Points on a hilly landscape, in no order, each with its height.
From any point a ball rolls to the lowest of the 2 points nearest to it. It stops when none of these is lower. Distance is the straight distance between rows; heights are no part of it.
popa: [  6   9 -26  36  37  19  18  -5  -5   5  45 -15  -1  -7  15 -10  53  14
  38 -26  24   0   9  27 -56  35  -1  28  41 -30  34 -27  18  49  24  33
 -27   6  20  -3 -49   9]  (h 54.0)
noku: [  6  -5  16  13   6  -3 -37 -12  18  14   7  -7  14  12  18   5 -45   3
  29 -17  24  -4   7  18   7  14  -8  24 -39  23  18  12  21 -15  33  38
   0  -5   0  20  11  -8]  (h 54.3)
Vos: [ 12 -16 -23 -17 -63  13  -3 -14  13  23 -23   0   8  25   1 -10  -1  20
 -25 -26 -10   8  -7   8  30  15 -38  10 -14  25   8  23  -5 -35  -8   1
  32  -9  -2  18  31   4]  (h 81.1)
vakef: [ -9  -8 -17   2  16   9   8  -9  22  10  17  16 -22 -18 -10  13 -25 -26
  -2 -13  14  -1 -20  -3   3  18  -9  -9 -36   2   1  18 -20 -33  45  -5
  30  10 -22   5 -28 -30]  (h 32.4)
fevun: [ -1  53 -15  -6 -15  18 -11  -6 -10  45 -21  35   0  -4  -2  -8  22  11
 -17   9   1 -27   0  51  -4 -38   5  25 -17  18  -7  21 -41  18  14  49
  23 -15  13 -23 -14  12]  (h 29.6)
Vutat: [ -5 -23 -11  -7   2 -11  14  43  -9 -36 -12 -39 -16  -7  -5  14  35  -2
 -11  36   4  12   4 -61  -7   3  12 -51  65 -45 -33 -29  -6   1 -25 -36
 -32   6  -6 -20  -8   8]  (h 16.8)
kenud: [ -2  38 -15 -20  33  -6  26 -37  -9  11  33  15  22  12 -11 -16  23   5
 -23   6   6 -12  20  11 -42 -34   5  30  10 -16   2 -21  11   4 -21 -22
   3  26   1 -18 -26  48]  (h 31.5)
Tatez: [ 16   0 -30 -12  -4  19  21   5  -1  -6   2 -16 -47  -3 -29  43  37  -1
  20  44  26  24 -16 -17  14  -8  -8 -48  48 -40 -28  -1 -52 -19  18 -12
 -14  11 -32 -56 -35  -3]  (h 73.7)
ziv: [ 10  13  28 -19  35 -13  45 -16  19  -4   6  14  -4 -44 -40  39 -40 -37
  24  17   5  -8 -26 -27  -3 -51  11   9 -15 -21   3 -16  -4 -30  16 -43
  25  28 -26 -37 -31  -6]  (h 62.4)
Porel: [ 11  23  -7  14 -31  33 -15 -26 -13  29  20  -1  22  64  11 -36  16  26
  13 -36 -27  27  14  39  -8  24 -27  31  -4  17  24  -1  43  33  -7  20
 -10   0  25  22  22  32]  (h 43.5)
mifev: [  3  -2  28  -7  20 -41  17   1   8  -7  -5   4 -48 -45 -11  50 -37  -8
   5  28  40 -10  19  23 -18 -30   5 -26 -13 -26 -30  27 -30   1  19  -3
 -11  -5 -28 -37  -4 -25]  (h 22.3)
seza: [  7 -22  47   9  41 -41  -3   0  -8 -31  12 -16  20 -11  11  11 -24  10
  24 -13   0   3  30   2 -24  12  18  17   2   1   3  -4  68  12 -26  -6
 -28  -7  15  29  30 -20]  (h 65.1)
dol: [  9  -8 -39  -6 -24  19  18  22 -11   5 -13 -32 -41   6 -14  22  69  13
   9  26  -2  28  -1 -12  10  -2  -6 -49  76 -35 -25  -1 -33   0  -3 -15
 -18  -9  -2 -47 -17 -11]  (h 72.7)
Gub: [ 10 -44 -20 -12 -51  20 -13 -26  20  11 -13   2  15  31   5 -10 -22  10
  -1 -58  -7  27 -12  -8  26  48 -41   9 -31  26  35  20  30 -54   4 -16
  43   3  -8  41  32 -14]  (h 82.5)
bamu: [ -6   5  31  10  20  -6  -3  -9   8  -4  -5  16 -46 -37 -22  44 -42 -25
  25   1  22  -5   6  37 -19 -25  -7  -1 -42 -11   2  29 -24  -2  48  12
   9   1 -20 -34  -4 -37]  (h 20.1)
Tuduz: [-22 -10 -22  31   4   1 -23  35 -16  -1   5 -47 -16  24  32 -14  42  13
 -13   5  -8   1  33   8 -21  27   8 -33  54 -22  -8 -13  22  55  -1   9
 -44 -13  32  12 -16  -5]  (h 70.1)
lepu: [-22  -7   4  -4 -14   9 -26  -4  13 -15  -9   8   8  19   6 -25 -32 -24
 -51   1  -9 -15 -16 -22   8  22  -9   2 -47  22   3   5  -4 -27 -19  -1
  20  21 -23  40  14  11]  (h 21.1)
vuzon: [ -4  38 -43  -2  -9   6  -4  -4 -13  13   1   6 -15  25   3  -9  27   7
 -44  29  24  -5  17   9  -9 -19  -2 -16  13 -29 -47   0 -40   1   5  15
 -11  12 -19 -23 -29  47]  (h 28.7)
baref: [-21  34  19  18  26  20 -11  29 -26 -40  12 -13   8   7   1 -13   6 -43
  20  36 -16  -8 -18 -24 -17 -12  32  -6  -3 -17  16 -45  10  60  -9   3
 -27  24  -3  -6 -10  12]  (h 60.2)
godep: [ -8  40 -36 -13  18   7  28 -25 -11  24  26   9  -8   8  -3 -18  50  16
 -44  15  17 -16  23  11 -52 -20  11 -10  31 -40 -33 -14 -20  17  -1 -21
  -8  20 -12 -31 -49  57]  (h 28.1)
Fem: [ -6  15 -34  15   7  13 -17   3   3  16  23 -31  19  35  11 -22  18   3
  -3  18   4   3   2 -13 -15  14   6  -7  25 -11  -3 -19  10  19   6  15
 -25  16   1  -1 -23  27]  (h 38.3)
Vum: [-19  -2  28 -11  14   8  18   5 -23 -39   5   0 -29   8 -35  13  11 -13
 -17  19 -30  28   7 -22 -34 -16 -11 -28  22 -35  -8 -12  23  16 -35 -51
 -18  30 -15 -17  26  28]  (h 22.5)
mupok: [-26  16 -28 -19  13 -25  24 -30  -8  -1  16  31  -6  25  -7 -29  12   3
 -78  20   9 -29  21 -16 -27 -17   8 -32   3 -20 -56  -1 -18 -11 -25 -42
  -5  21 -22  10 -30  68]  (h 35.9)
Foso: [  3 -39  14   1  60 -65  18 -23 -10 -10  27 -12  34 -26  20   5  12  19
   8 -37   9 -19  38   7 -43  18  12  21  13  -5  -6  -3  71  -9 -46 -20
 -13 -12   4  41  -5 -11]  (h 66.3)
zud: [  4  -1   1  11  14  -4  20  18  -5 -13  17  -5  46 -12   3 -12  16 -21
  21   4 -40  -9 -35 -15   3   6  29  23  14  15  34 -24  30   7 -17 -11
  -1 -10  12  27  -8 -17]  (h 70.5)
Sib: [ 24 -30  41 -10 -20 -27 -32  39  33 -20 -40 -28  16 -25  11  36 -54  12
  49  13  43  18   0 -31  44  -8  11  -8  -6 -15   3  -5 -11 -22  12  17
 -12  -2  -7 -21  59 -12]  (h 50.3)
Gak: [-23  10  15   5 -23  35 -42  -1  -9  -3 -17  14   1  35  11 -38 -16 -11
 -35 -12 -18  -7  -1  15   2  18 -21   2 -50  33  16  12  11  18 -10  29
  10   7  -4  33  38  16]  (h 14.6)
zagag: [-29  19  45   8 -16  29 -39  18  -8  -8 -21  30  37  -6   8 -40 -21 -28
   3  -9 -28 -33 -37   3  25 -16  13   9 -47  45  34 -13  -8  29  -3  27
  31  -2   8  33   5  16]  (h 13.3)
dorup: [ 10 -34  -5   2  14  21 -12 -20  34   5   7  -1 -22  -4 -13  21 -50 -17
  26 -33  24  25  -1  -4  13  22 -33   6 -34  -4  16  26  18 -59  59 -12
  31  15 -17   7  11 -37]  (h 36.9)
tuf: [  9 -26 -14  16 -10  -3 -13  11   7  27  -2  10 -33 -39  18  25 -12   9
  68 -23  10  18  -8  20  33   9  -4  -6   9  26  30  20 -15  -6  63  26
   9 -39  24 -16  10 -74]  (h 42.0)
med: [ 22 -22  -7 -22 -32   5 -22   1  21 -24 -28 -12  -1  34   5   6 -40  -1
 -34  19  39  21  -3 -60  45  17 -29   6 -17 -13 -15 -22 -19 -48  -3 -12
  -5  31 -39   9  33  37]  (h 86.6)
dulus: [ -8 -13 -34  -9 -66  -4  17  12   0  22 -30  14 -12 -21  13  -9  39  28
  -4 -21 -34   3 -14  17  44   2  -8 -32  37  38  12  27 -14   6 -16   8
  16 -62  38   5  28 -37]  (h 77.7)
kar: [-10 -64   9  -7 -17 -29  13  31  15 -34  -2  -3  -9 -19 -14  27   6  13
  -8  -7 -19   2 -17 -40  19  26   9 -57  28 -12 -11  21 -14 -35 -19 -53
  -9 -23   2   6  33 -39]  (h 7.9)
gen: [ 15   9 -55 -12 -32 -15  32  -9   9  36  -8  39  34  -3  12 -24  28  31
 -51  15  19 -46 -15  -4  44 -14   9  11  -7  15 -41  28 -66 -26 -10  14
  26 -23  13  15 -70   8]  (h 91.6)
kigik: [-22  21 -39 -22  23   4  20 -19   2   2  33  11  12  24 -10 -31  20  -9
 -48  25  10 -19 -17 -47 -27 -10  21 -25  18 -16 -25 -39  -8   2  -7 -38
  -7  42 -21  -1 -54  69]  (h 32.3)
guli: [-22  25  -6  15  40  29   7   6 -21 -28  27  -5  -9  12 -10 -15  39 -32
  -2   7 -14  -8 -21 -10 -58  11  28 -18  11 -27  22 -49  12  73   1 -14
 -27  36  -8   3 -38  25]  (h 58.1)
vin: [-29  20 -29   2 -12  12   3   7   7  10   0  36  39  -5   7 -41   5 -22
 -28 -19 -41 -49 -43  -4   1  14  33 -13 -23  46  12   8 -11  15 -13   5
  27 -21  13  39 -34 -13]  (h 36.6)
Gidu: [ 15  -3 -13 -38  39 -34  50 -35  -9  10  26   2  29  -7  -3  -5  21  14
 -23   9  15 -13  34 -20 -28 -35  -5  32  38 -15 -14 -29  17 -33 -47 -42
   4  18  -2 -14 -13  51]  (h 34.4)
moko: [  8   1  31  -8  40 -63  20  12   4 -12   3   0  18 -58  17  24 -27  -5
   9  27  22 -33  18   2  -6 -39  45   6  -2  -5 -14   0   6   5  -9   2
 -16 -11   3 -16 -13 -32]  (h 67.5)
rugi: [-20  -8 -10   3  11   0 -16 -17  15   1   8  20  -6   7   3  -5 -22  -9
 -28 -26  -5 -18  -4   9 -17  31 -12  -7 -44  21  -2  32   6 -21  11   0
  22  -2 -14  30  -8 -20]  (h 27.0)
vimi: [ 16 -21  33 -29  -5 -44  -6   9  14 -13 -28   5 -15 -13 -14  39 -43  18
 -24  14  31   0  35 -12   9 -15  -8  -5  -1 -27 -47  23 -12 -42 -18 -15
  -5  -1 -12 -27  50   7]  (h 26.6)
bekup: [ -2 -44  27 -30   2  -9  35   3  15 -30  -3   0  -6 -18 -43  35   4   8
 -18 -13 -33   9 -10 -34  -6   9  -5 -32  24 -19  -7  21  10 -41 -30 -71
   9  -5  -8  -9  34 -15]  (h 14.7)
Rilo: [ 22  13  25   6  27  18 -13  -7  -8 -25  12 -24 -10  18 -18  26 -19 -12
  62  19  13  49  -3 -24 -12  -5 -11  11   7 -27  21 -32  33  11  17   8
 -26  39 -19 -29  13  14]  (h 58.9)
sezad: [-29  -3 -22  13   0  -4 -12  11  14  10  -2  29  22 -30  20 -26 -22 -30
   1 -28  -6 -45 -35  -5   5  28  30 -15 -40  44  16  10 -12  -4  25  15
  32 -21  11  32 -36 -41]  (h 32.9)
ruk: [ 28  -8 -35  -6 -30   9  26   7  19  15  -7  -9 -15 -12 -17  39  21   1
  15  31  17  14 -26 -23  43 -17 -10 -17  36 -13 -18  10 -61 -39  23   1
  10 -11 -16 -42 -26 -18]  (h 74.8)
bukup: [  2  -3 -31   1 -32  16   8  17  12  22 -15   7 -19 -15  -4  10  17 -11
   6  14  -1   4 -37   1  37  -9 -11 -14   6  22   3   9 -55 -15  19  25
  28 -18  -1 -21 -15 -26]  (h 75.7)
Bigi: [ 15  -8  -4  12  21 -55  12  20  14  -1  13 -14   7 -43  26  20  -6  10
  17  24  34 -24   8  -3   9 -12  46 -17  16  -3 -24   6 -14   6  21  19
 -26 -26   9  -8 -41 -38]  (h 68.0)
Mek: [-33  12  13  -2  -7  31  12 -20 -12  -1  -4  49 -38   6 -15 -12   7 -19
 -42 -27 -39 -11 -10  43 -23  12 -23 -18 -51  27   9  40 -13  19 -10  -1
  22  -4  -1   8   4 -14]  (h 35.5)
Pez: [ 16 -17 -31 -29 -32  -1  44 -34  19  34  -1  15  16   6 -20   4  17  34
 -33 -12 -11  -4  -9   8  23  -7 -28   5  19   1 -34  34 -26 -68 -23 -33
  38 -16 -11  -9 -18  12]  (h 45.5)
gurap: [ -7  -6 -33   9 -21  23  -1  24 -14   1  -7 -43 -25  30   1  -2  50  14
  -6  13 -17  25  14  -5  -5  14 -14 -43  57 -24 -13 -10  -1  26  -5  -9
 -25   0  10 -17  -3   8]  (h 71.5)
Faf: [ 17   3 -31  15 -18   7 -19   4   1  38   0 -13 -33  -4  23  25  18  27
  56  -5  26  16   7  29  20  -3 -12  -9  26  17  15  15 -28  21  47  59
 -14 -39  21 -30   5 -44]  (h 43.9)
Tisi: [ 21 -13  35   7   9  17  51 -12 -31 -23  24   7   1 -15 -34  24  36 -10
  36 -18 -47  46  -3  24 -14   8 -14  34  17  -8  24 -14  29   3  -5 -23
   2   5  11   4  22  -9]  (h 62.5)
Nepom: [-13  12  -4  -7 -17  25   9 -35   0  34 -29  48 -21  -8 -17  -7   3   5
 -21 -44 -27 -12   3  55   3   0 -30  17 -42  41   7  48 -10 -11  -1  17
  49 -20   5   1  -2 -20]  (h 29.5)
Razu: [ -6 -13  60  -5 -17 -18 -41  -5  -1   5 -51  17  39 -20   7 -11 -37   7
  10 -29 -12 -36   2  30  32 -17   0  27 -44  49   6  17  13 -12 -13  14
  49 -21   4  24  21  -5]  (h 21.0)
dubo: [  6  -9 -24  -2 -50  -1  -7   5  -2  22 -12 -18  -2  28   6  -6  14  33
 -15 -10 -19  10  10  15   9  12 -21  -9  26   7  -7  27   3  -7 -13   5
  -8 -25  16   8  33   0]  (h 79.9)
Vudu: [ 17 -15  11  33  26 -42   0  15 -15   0  12 -27  10 -17  29   5  19  24
  33 -16   8  -5  42  39 -16  15  20  34  29  -1   9   6  35  36  -1  32
 -42 -35  34  16   1 -35]  (h 68.2)
raden: [  4   5 -34  19 -25  25 -33  -3  -2  29  13 -38  13  60  23 -27  16  25
  11 -19   0  25  14   8 -13  29 -27   5  21  -5  12  -3  26  23   7  28
 -22   3  14  14  10  29]  (h 41.0)
zun: [ 18 -15  22 -16   5 -42  15  11  10  -8  -3 -12 -21 -29 -10  45  -7  21
   3  15  18   4  24   7  -2 -15   3 -20  29 -26 -34  30 -10 -21  -8 -16
 -21 -23   0 -26  22 -27]  (h 24.4)
bamez: [ 11   2 -27 -11 -29  -4  24   1  13  32 -41  40 -23 -17   6 -16  20   7
 -64  11  15 -35 -20  -1  51  -2   9  11 -30  28 -25  23 -72 -29  -1   6
  48 -15   3  10 -49 -20]  (h 90.8)
mozon: [ -4  14 -22  13  51   7  29  -2 -21 -13  33  -6   5 -15  -9   7  53 -21
  30   1   9  -7 -12   7 -54  -2  24  16  32 -39  31 -49   9  51   6   8
 -25  30   1   1 -48  20]  (h 56.1)
Pipo: [-10  43 -16  22 -20  43 -34  21 -19  10   1   5   9  29   9 -41  19  -9
  29  -6 -23  -3 -18   9  -4  13   3  -1  -8  26  24 -16   2  63  13  49
 -12  -8  22  21   6  12]  (h 48.6)
meli: [-15  16 -49   0   6   2   5  -9  14  19  37   1  33  26  12 -44  24  15
 -40  11  15 -22 -10 -24 -17   9  17  -9  19  -9 -25  -9 -10  -4  -4  -8
  -7  18  -1  21 -59  47]  (h 35.4)
tubi: [  0  -1  35  12   0 -21 -52  31  -7 -31 -16 -35  -3  10  15   9 -47   3
  31  21  27  26  31 -19   3 -12   3 -12   1 -28 -10 -14  22  23 -11  20
 -40  13  -6 -14  59  11]  (h 48.7)
gaser: [ -2  25   6  11 -58  48 -12  -5 -23  12  -2  15  13  42  10 -38  19   4
  27 -29 -45  25 -14  22  23  18 -16   7  -6  40  30 -10  25  55   3  33
   6  -9  33  34  43  23]  (h 46.0)
Runot: [ -6  -3  36  36   4  -1 -13  35 -38 -35  -4 -23  -6   3   7  -4  22  -8
  23   6 -29  21  30  16 -11  11   6   5  27 -12   7 -20  27  61 -19   7
 -42 -12  30  13  31 -16]  (h 65.0)
pizak: [ 12 -21  -2   7  -8 -11  -2 -11  20  25 -40  24 -39 -22  19 -11 -11   8
 -42 -14  34 -24  -2  -7  50  32  -4  20 -51  38 -20  27 -47 -44  12  -9
  53 -15  -6  12 -32 -50]  (h 89.8)
tam: [  8   5  33  20   2  15   2  -3 -31 -16   7 -11  -1  24 -19   4  29   1
  20   3 -31  41  14  16 -14   2 -12  22  18 -16  13 -22  35  28 -15  -7
 -24  13  17   1  22  15]  (h 63.9)
gef: [ 15   7  40   8  33 -30  14  15 -17 -26   5  -9 -14 -36  -5  31   0  -4
  30  17   1  -4  17  20 -19 -25  24  12   6 -21   2  -6  12  30  -7  -1
 -28  -8   5 -15   9 -23]  (h 66.9)
nava: [ -4  52 -45 -18 -15  11   0 -10 -13  29   2   0  37  32   8 -34  32  11
 -47  15  -7 -18  17  11  -4 -39  11  14  11 -11 -30 -12 -24   5 -19   2
   0  15  11 -19 -18  50]  (h 25.8)
Zevin: [ 13  47 -13  12 -16  48  -9  17 -26  16  -7 -10  28  26   6 -19  46   0
  46  12 -18  17 -21  11  10 -12  16  28  19   1  22 -38   5  45   2  37
  -4   2  24 -16 -13  18]  (h 50.6)
Nezu: [ 10  10 -20  13  31 -35  31  18  -9  -2  20  -3  36 -62  17   5  26  -8
  14  16  11 -43 -10   5 -12 -14  65  10  18  -2  14  -9  -8  28  10  16
 -19 -26  18  -3 -52 -36]  (h 68.7)
Niza: [-31  29  -8  -5   3  32  19  -4  -5  -8  16  31  28  15 -13 -36  21 -23
 -37 -10 -61 -29 -40   9 -24  -1  24 -14 -18  20  13   1   3  32 -23 -18
  10  13   2  27 -17  13]  (h 41.1)
Gobe: [ 18 -17  -2  12  52 -61  15  -9   7  13  36 -25  30 -28  39   5   6  25
  27 -18  38 -22  43  15 -37  23  22  25  24  -9   1   0  46  -1  -9  19
 -36 -17  16  17 -29 -16]  (h 67.4)
denuz: [-10  13  35  -3 -18   0 -19 -13 -17  26 -45  37   6 -23  -1 -11 -10  10
  -1 -24 -19 -37   5  53  16 -19  -8  23 -33  51   6  33 -10   9  -1  35
  43 -34  22  12   7 -12]  (h 24.3)
sezok: [ 13 -36  27   0 -26  11 -14 -10  29  10 -43   7 -60 -16   3   3 -28  10
 -41  -3  37  13  -3 -20  54  36 -18  12 -45  17  -4  11 -54 -57  15 -30
  40   4 -17 -10  12 -43]  (h 88.7)
dima: [-32 -17  25   3   8  20  10  -8 -15 -35  18   1 -18  24 -32 -10  11  -8
 -23 -11 -52  24  -7  -5 -32  17 -15 -39   3  -3   9  12  37  19 -28 -46
 -15  17 -10  19  23  13]  (h 27.3)
Tifos: [ 30   3  19  -1  58  -4  15 -17   8 -10  40 -11  12 -13  -5  31 -34 -10
  66   1  25  34  -6 -20 -20 -12  -2  39   1 -23  24 -32  41 -15  28   6
 -15  29 -12 -14 -12   2]  (h 57.7)
Mebi: [  1 -15  28  22  17  -3  -7  25 -20 -28   3 -32 -32 -12  -5  31  17   4
  37  10  -2  27  19  15 -12   5   2 -17  30 -23   9  -3  12  39  -1   2
 -41 -11  12 -23  28 -33]  (h 66.0)
Pabez: [ 16 -44  35   0 -27 -13 -42  28  23 -17 -24 -23  28 -12  13  16 -53   1
  61 -19  12  15 -15 -19  42  13   7  -1 -15  15  37   3  17 -15  23   9
   4 -10   5  11  50 -27]  (h 51.1)
putu: [  7 -48 -21 -15 -25   3 -12 -22  35  -7  -4  -4  16  34   4 -10 -30   7
 -34 -32  12   9 -11 -37  28  56 -28  -2 -28  16  -3   7  19 -70 -14 -31
  25  10 -29  52  16   5]  (h 84.2)
sofi: [-18 -51 -10   1 -19  -3  -5  43   8 -35  -1 -33 -14  13  -4   6  26   7
 -10   9 -11  20 -12 -53  10  40  -2 -67  47 -25 -18  -2 -10  -1 -16 -39
 -31  -2   2   3  28  -9]  (h 12.9)
fuz: [ 21  21  22  -6  14  38  11 -21  10  -8  17   8  23   5 -32  26 -28 -24
  51   7 -14  36 -31 -19   9 -29  -8  48 -19  -9  28 -29  17 -21  26 -12
  25  36 -11 -21  -2  22]  (h 59.4)
Zedab: [-33  -4  10  18  33 -23 -19  19   0 -37  31 -27  10  15  13 -25 -23 -26
  -7  21   2 -11  -6 -54 -30  14  31 -36  10 -10   5 -35  44  36 -21 -19
 -42  26  -8  30  -4  21]  (h 62.8)
Kido: [  4  -6 -11 -27   9 -21  43 -42  11  19  22   9  26   0  -9   0  28  33
 -35  -4 -11 -15  14   6 -13 -16  -5  10  31  -5 -32  18   7 -43 -42 -48
  18  -7  -9  -3 -22  17]  (h 39.1)
redid: [ 19   9 -32  -7 -21   7  -6 -14   3  26  -8   4 -24  33   5  -6   5  20
 -47  12  30   7  20  12  12   1 -36  11  -4  -8 -36  18 -34 -30  -1  24
   1  -2 -20  -5   1  31]  (h 32.5)
vudez: [ -2  -5  20 -18  22 -23  10  23 -25 -40  -9 -16 -34 -12 -11  20  -4 -10
  -7  36  15  14  17 -51 -25 -21   2 -38  36 -47 -28 -30  13   8 -26 -37
 -25  23 -20 -42  15  28]  (h 19.3)
guga: [ -5  56 -12   1 -22  14 -29   6 -23  29 -21   1  27  24  18 -32  20  10
  -8  11  -7 -18  16  32   4 -39  11  16  -5  10 -13  -7 -11  29  -4  42
  -3  -5  20  -7   7  37]  (h 28.6)
binob: [ -4 -17  45  -3 -26 -20 -46  56  -7 -27 -42 -28  13 -17  18  17 -37  14
  28  17  24   8  33  -8  30 -21   8  -6  -3 -24  -9   2 -17  14 -20  21
 -14 -18   0 -20  71  -5]  (h 49.5)
sive: [-10  -1  26   7 -20   1 -27   0   1   5 -23  18  44  -6  16 -24 -27 -11
  29 -29 -34 -27 -24  10  25   7  11  14 -29  57  29   9  20   4   2  11
  37 -28  21  40   5 -11]  (h 17.7)
rafi: [-38 -19  19  10 -22  33   3   1 -21 -23   3  22 -27  15 -25 -12   2 -15
 -21 -24 -52  16  -9  20  -6  20 -32 -39 -24  22  21  27   3  19 -18 -20
  -5   5   4  20  37 -19]  (h 32.6)
Dufo: [ 18   1 -39 -28 -46  23  33 -24  19  37 -21  22  -4  23 -12 -18  13  18
 -69   5  -5  -7 -22   0  42  -4 -34  15 -16  14 -28  21 -49 -54 -21 -14
  42   9 -17   5 -15  33]  (h 50.7)
merud: [ 12 -29 -22 -17 -28   0  -6 -10  31  -6   6 -21  23  39 -11   1 -26   8
 -12  -4  10  25 -12 -52  19  28 -22  -5  12  -8 -12  -9  17 -59  -3 -30
  -3  18 -25  25  20  35]  (h 85.7)
bukez: [-11  -7 -34 -10 -46   8  22  -1  10  34 -37  30 -35 -32   4  -2  23   2
  -7 -20 -23  -2 -21  17  39  -4 -14 -10   4  42  15  28 -43  -9  13  20
  39 -40  23  -2  -5 -42]  (h 76.7)
lar: [-25  -2  63   6 -21  45 -31 -10 -14  -7 -31  31  -5   1 -11 -31 -30 -25
  -9 -19 -29  -4 -17  19  23   4 -28  21 -72  44  36  -1  -6  15   2  22
  51  11  -9  27  31  12]  (h 6.8)
lak: [  4  27 -12  -1   1   1  -6 -19  10  38   0  32 -25 -13  -2  13  -7   6
 -15  -5  24 -20  11  49 -12  -9  -7  23 -33  10  -9  36 -40 -10  35  41
  20 -11  -6 -19 -20  -7]  (h 26.5)
takil: [ 26 -10   6   4  23 -30 -13   1  31   5  19 -24  14  -7  22  17 -45   8
  40   7  37   9  10 -10   4   5  16  10  -7   3  -5   1  21 -17  29  22
 -21  -5  -2   1  -7 -17]  (h 55.7)
gek: [ 25 -37   7 -18  44 -43  58   5  14 -20  14  -9  21 -66  -5  35   1  -7
  21  -1   2  -5 -11 -26  -6 -12  23  12  31 -25   3  -5  23 -44 -13 -43
   4 -11  -4  -1 -19 -28]  (h 64.8)
tida: [-45  47  -4 -10  11   3 -21 -13 -22 -20   3  17  -2  44   1 -51  -1 -21
 -66  11 -29 -16  30   5 -37 -27   8 -17 -18 -15 -32 -20   4  31 -39 -18
  -6  33  -3   3   9  61]  (h 43.1)
Notek: [ 19 -13  25 -28  19 -38  60   5  13  -9  -7   1   9 -65 -26  49 -20 -14
   7  21   5  -9 -11 -24   7 -48  23   6  21 -21 -17  -5 -12 -40  -6 -46
  15  -4  -6 -36 -25 -28]  (h 63.6)
merum: [  6 -37 -26   9   0  15   3  -3  29  20   7   9 -18 -25  -4  20 -23  -8
  57 -30   7  23 -20   4  34  16 -21  -8   3  10  30  26   5 -41  64  -8
  35 -12  10  -9   1 -65]  (h 40.1)
bag: [  8  10  15  13  -1   7 -52  16  -7  -9 -14 -26 -20  11   5  20 -28  -4
  41  19  35  23  19   8   5 -12  -8  -6  -8  -6   3   0  -6  17  20  47
 -34   3  -4 -25  29   1]  (h 47.4)
Febom: [ 11   7   0 -19 -25  18 -25 -31   8  19 -29   8 -19  35  13 -13 -25  12
 -72   8  26   9  21   7  18  11 -32  31 -47  12 -14   8 -15 -41  -8   6
  19  18 -28   7  25  34]  (h 37.2)
goge: [  8 -33  15 -10 -28  23 -25   5  28 -20 -29 -10 -41  27   4   4 -39   7
 -54  11  41  27  -7 -46  44  50 -29  -2 -45   4   0  -5 -36 -46   0 -30
   8  16 -32   6  33  -7]  (h 87.6)
Ven: [-33  28   9   7  35  -3 -23  12   1 -36  23  -3  21  21   0 -28 -36 -47
 -11  30  -1 -18 -17 -48 -22 -18  30 -15 -19  -6  11 -47  14  34 -17  -2
 -21  41 -18   8  -9  41]  (h 61.6)
buliz: [ 13  11  19 -20  28  18  12 -14  18 -16   9  -1 -11 -10 -44  43 -44 -34
  44  17   8  29 -29 -44  -2 -35 -13   8  -4 -23  11 -21   4 -31  27 -23
  14  44 -38 -44 -13  16]  (h 61.0)
zitem: [ -5  30  18  13   9   3   0   1  -2  20 -12  27 -25 -43 -11  25 -11 -11
  29  -2   6 -25  -9  49 -11 -24  12  13 -30  14   9  22 -38  24  53  29
  20 -20   7 -27 -22 -41]  (h 22.9)
Tufu: [ -7   1  -2  23  14 -41 -23  24 -21   5   6 -31   4   4  38 -15  24  21
 -12   3   0 -20  48  26 -23  10  26  -2  33  -7 -17   1  24  41 -17  19
 -44 -31  34  18  -4 -13]  (h 69.0)
gepa: [  2   1  15  16  23 -30  24  22 -14 -14   2  11  50 -57  17  -1  10 -21
  29   5 -23 -39 -16  10   3 -12  51  26  -1  25  25  -9  12  17  -8   5
   2 -31  26  17 -23 -41]  (h 69.5)
ganu: [-39  28 -12  -6  18  19  -5 -15  -3 -13  25   9  26  42  -5 -51   8 -19
 -48   1 -41 -17  -8  -9 -34  -3  14 -14  -9   6   0 -26  25  25 -32 -26
  -9  34  -6  28  -6  48]  (h 45.1)
gasi: [  5   0 -34   0 -42  19  30  13 -21  28 -19  -9 -15  10  -5 -12  61  27
 -10 -15 -46  18   1  26  15  -4 -17 -18  47   6  -3  13   0  24 -28  -3
  -6 -37  34 -17  24 -12]  (h 78.8)
gisug: [ 25  -2  48   4   5  15  14 -13  -7 -11   9   7  25  -9 -24  25 -15  -6
  48  -6 -29  30 -12  14   5  -8 -10  49 -11   6  23 -10  32 -12  10 -16
  17   6  12   0  22  -8]  (h 60.9)
Tof: [-33  31 -15 -16  19 -14 -12 -45 -14  -2  11  41 -12  39   2 -38 -14  -4
 -84  -1   2 -29  34  21 -43  -7  -2 -13 -33  -6 -39   9   6  -3 -32 -11
   4  26 -24  17  -2  66]  (h 39.9)
zefu: [ -8  -3  30  11  55 -27   2   0 -11 -35  32 -11   9   2  -1  -5 -13 -18
  16   2 -10  -4   5 -21 -29   6  19   7   5  -3  20 -30  51  28 -20 -12
 -24  21   3  25   3   8]  (h 64.0)
Pifet: [ 17  46 -26  19  17  35   2  -3 -15  19  28  -2  16  19   0 -13  48   9
  30  -4   9  10  -5  26 -31   6   2  43  18 -15  25 -25   1  36  13  35
 -17  12  17 -23 -34  21]  (h 52.2)
pila: [  5 -23  31  11 -24  21 -50   1   4 -10  -9 -19   3  17  15   1 -49  -2
  43 -16   8  20  -3  -1  23  20 -20  11 -33  29  41   2  22   2  28  26
  -3   2  -1  28  49   0]  (h 52.6)
led: [  7   3 -13  19 -18   6 -41  18 -16  16 -14 -17 -51   9  15  22   8   9
  19  13  35  17  24  29  10  -4 -20 -18   6  -5  -9  21 -33  23  31  55
 -23 -18   0 -32  27 -22]  (h 45.8)
bak: [ 43   5  14  -4  58 -25  14 -21  29  17  28 -12  21 -30  18  31 -49   9
  69  -4  52  17  13   6 -11 -18  11  41  -9 -22   7  -3  30 -26  49  26
  -7   3  -1 -22 -23 -16]  (h 56.7)

Where does a ball stop that starts at each point below?
putu: kigik
Tufu: kigik
Tifos: lar
guli: kigik
tubi: lar
gepa: fuz
